Each row is a point on a landscape with many valleys, with its height.
From any point a ball rolls to the lowest of the 3 points nearest to it. It stops when none of these is lower. Distance is the straight distance between rows; heights are no part of it.
K194 h=88.9: [-20, -10,  -6,  -5,   4,  -6, -33,  -1,   5,  -8]
K403 h=37.2: [-14,  -2, -12,  12, -23,   1, -13,   6, -18, -20]
K515 h=29.0: [-29, -11, -27,   3, -18,   0, -26,   4,  -6, -21]
K715 h=31.6: [18, -6,  9, -8,  2, -6,  8, -5, -3,  8]
K243 h=50.1: [ 19,   8,   4,  -2,   9,  20,  26, -12,  16,  27]
K595 h=46.3: [28,  9,  7,  1,  3, 33, 23, -7, 18, 36]
K341 h=90.0: [-25, -15, -19,  -6,  -6,  -2, -33,   2,   2, -16]
K753 h=71.7: [  0,  10,   4,  -3,  22,  14,  31, -11,  16,  22]
K547 h=54.2: [ 14,  -6,   5,   0, -13,   0,   8,  10, -17,  -7]
K955 h=27.5: [-26,   7,   6,  -5,  44,   6,  17,   4,  22,   5]
K530 h=71.9: [-8,  9,  4, -3, 29, 11, 30, -8, 18, 17]
K671 h=29.5: [-30,  -9, -38,   3, -22,  -3, -25,   5,  -2, -26]
K948 h=23.8: [-1, 12,  5, -3, 23,  0, 18, -9, 16, 13]
K117 h=63.4: [ 12,  10,   4,  -2,  14,  22,  31, -12,  17,  26]
K95 h=89.8: [-21, -12,  -8,  -4,   0,  -4, -31,   1,   0, -10]
K130 h=32.7: [-19,  13,   5,   1,  31,  -6,  -4,   0,  23,   3]
K116 h=54.1: [ 17,  17, -11,  22, -45,  -4,  -3,  13, -13, -23]
K353 h=10.0: [ -4,  -5,  -1,   3, -13,  -2,  -5,   9, -20, -14]
K416 h=22.3: [32, -2,  6, -7, -1, 14, 18, -7, 10, 25]
K499 h=20.4: [  4,   8,   7,  -4,  17,  -4,  13, -11,  11,  14]
K567 h=56.3: [-11,   2,   7,  -1,  14, -12, -20,  -5,   7,   1]
K307 h=22.9: [ -9,  -7,  -2,   3, -12,  -3, -11,   6, -18, -14]
K925 h=61.6: [ 13,  -8,   5,  -4,  -7,  -3,   6,   6, -14,  -3]
K295 h=30.3: [-22,  -5, -19,  10, -22,   0, -17,   6, -13, -20]
K848 h=53.2: [ 9, -2,  9, -5,  5, -9, -1, -4, -4,  4]
K670 h=54.7: [-16,   8,   6,   1,  23, -10, -16,  -4,  20,   1]
K154 h=6.5: [ 5,  5,  8, -3, 13, -9,  6, -9,  7,  9]
K796 h=33.7: [32,  2,  5, -4, -1, 24, 20, -8, 15, 32]
K284 h=38.6: [  2,  -3,   9,  -3,   5, -11,  -8,  -4,  -4,   0]
K585 h=26.2: [-18,  13,   5,  -1,  35,  -1,  12,  -1,  21,   6]
K289 h=33.8: [  0,  -4,  -1,   7, -17,  -1,  -3,   9, -20, -16]
K376 h=51.8: [  2,  -6,   3,   3, -12,  -3,  -2,   8, -19, -12]
K648 h=12.9: [19,  0,  8, -7,  4, -2, 13, -9,  4, 13]
K634 h=28.9: [-23,  -9, -19,   4, -16,   0, -22,   4, -11, -20]
K765 h=61.5: [ 24,  -9,   0,  -4, -20,   6,  17,  17, -14,  -2]
K514 h=83.4: [-19,  -2,  -1,  -3,  12,  -8, -32,  -5,  13,  -4]
K888 h=50.2: [ 16,   8,  -6,  13, -30,   2,  10,  19, -17, -18]
K146 h=28.1: [ 20,  -8,   7,  -7,  -7,   0,  10,   3, -10,   3]
K702 h=65.7: [-17,   3, -24,  17, -33,  -1, -16,   2, -12, -23]
K576 h=45.4: [ -5,   5,   9,  -2,  17, -12,  -6,  -8,   8,   4]
K520 h=28.0: [ -5,  -4,   8,  -2,   8, -11, -14,  -3,  -2,  -1]
K463 h=43.6: [ -4,   4, -10,  15, -28,   2,  -5,  10, -20, -22]
K228 h=16.9: [ -9,  -9,   1,   1,  -6,  -5, -15,   3, -13,  -9]
K711 h=19.7: [ 31,  -8,   6, -10,  -6,   8,  16,  -1,   0,  17]
K445 h=28.8: [-19,  -9, -12,   5, -14,   0, -19,   4, -13, -17]
K907 h=68.3: [-15,   5,   6,  -2,  19, -11, -21,  -4,  15,   0]
K997 h=43.3: [  9,  -2,  -1,   7, -21,   1,   7,  15, -21, -16]
K470 h=69.6: [  5,  -7,   7,  -4,  -1,  -7,  -3,   1, -11,  -3]
K555 h=62.9: [-10,   8,   7,   0,  21, -10,  -9,  -6,  13,   5]
K378 h=25.4: [-13,  12,   5,  -2,  32,   0,  20,  -4,  18,  10]
K115 h=27.6: [-4, 11,  8, -1, 24, -7, 11, -8, 15, 10]
K668 h=44.6: [  5,  11, -10,  21, -36,  -1,  -4,  10, -16, -22]
K392 h=20.5: [ -8,  -8,   5,  -2,   2,  -8, -16,   0,  -8,  -5]
K54 h=19.8: [ 31, -10,   4,  -9, -13,  11,  16,   7,  -4,  12]
K440 h=21.3: [ 12,   5,   8,  -6,  10,  -2,  15, -11,  10,  15]
K535 h=19.2: [ 26,  -9,   5, -10,  -6,   3,  14,   1,  -5,  10]
K169 h=27.4: [ 20,   4,   6,  -5,   8,   7,  21, -11,  11,  22]

Where does a ball stop that starts at each point below?
K848 => K648
K520 => K353
K194 => K353
K955 => K154
K416 => K535
K130 => K154

Call two points neighbours if one is among the 3 nearest of the other. Go from one point of each pair to the other, from neighbour to neighbour, staying as low as possible. Name the highest point that can't be avoided.
K445, K535 => K848
K445, K353 => K463
K154, K648 => K440
K154, K535 => K169

Two balls start at each pair of points below. Name the first point that both come to, or write -.
K95, K470 => K520
K595, K765 => K535
K753, K555 => K154
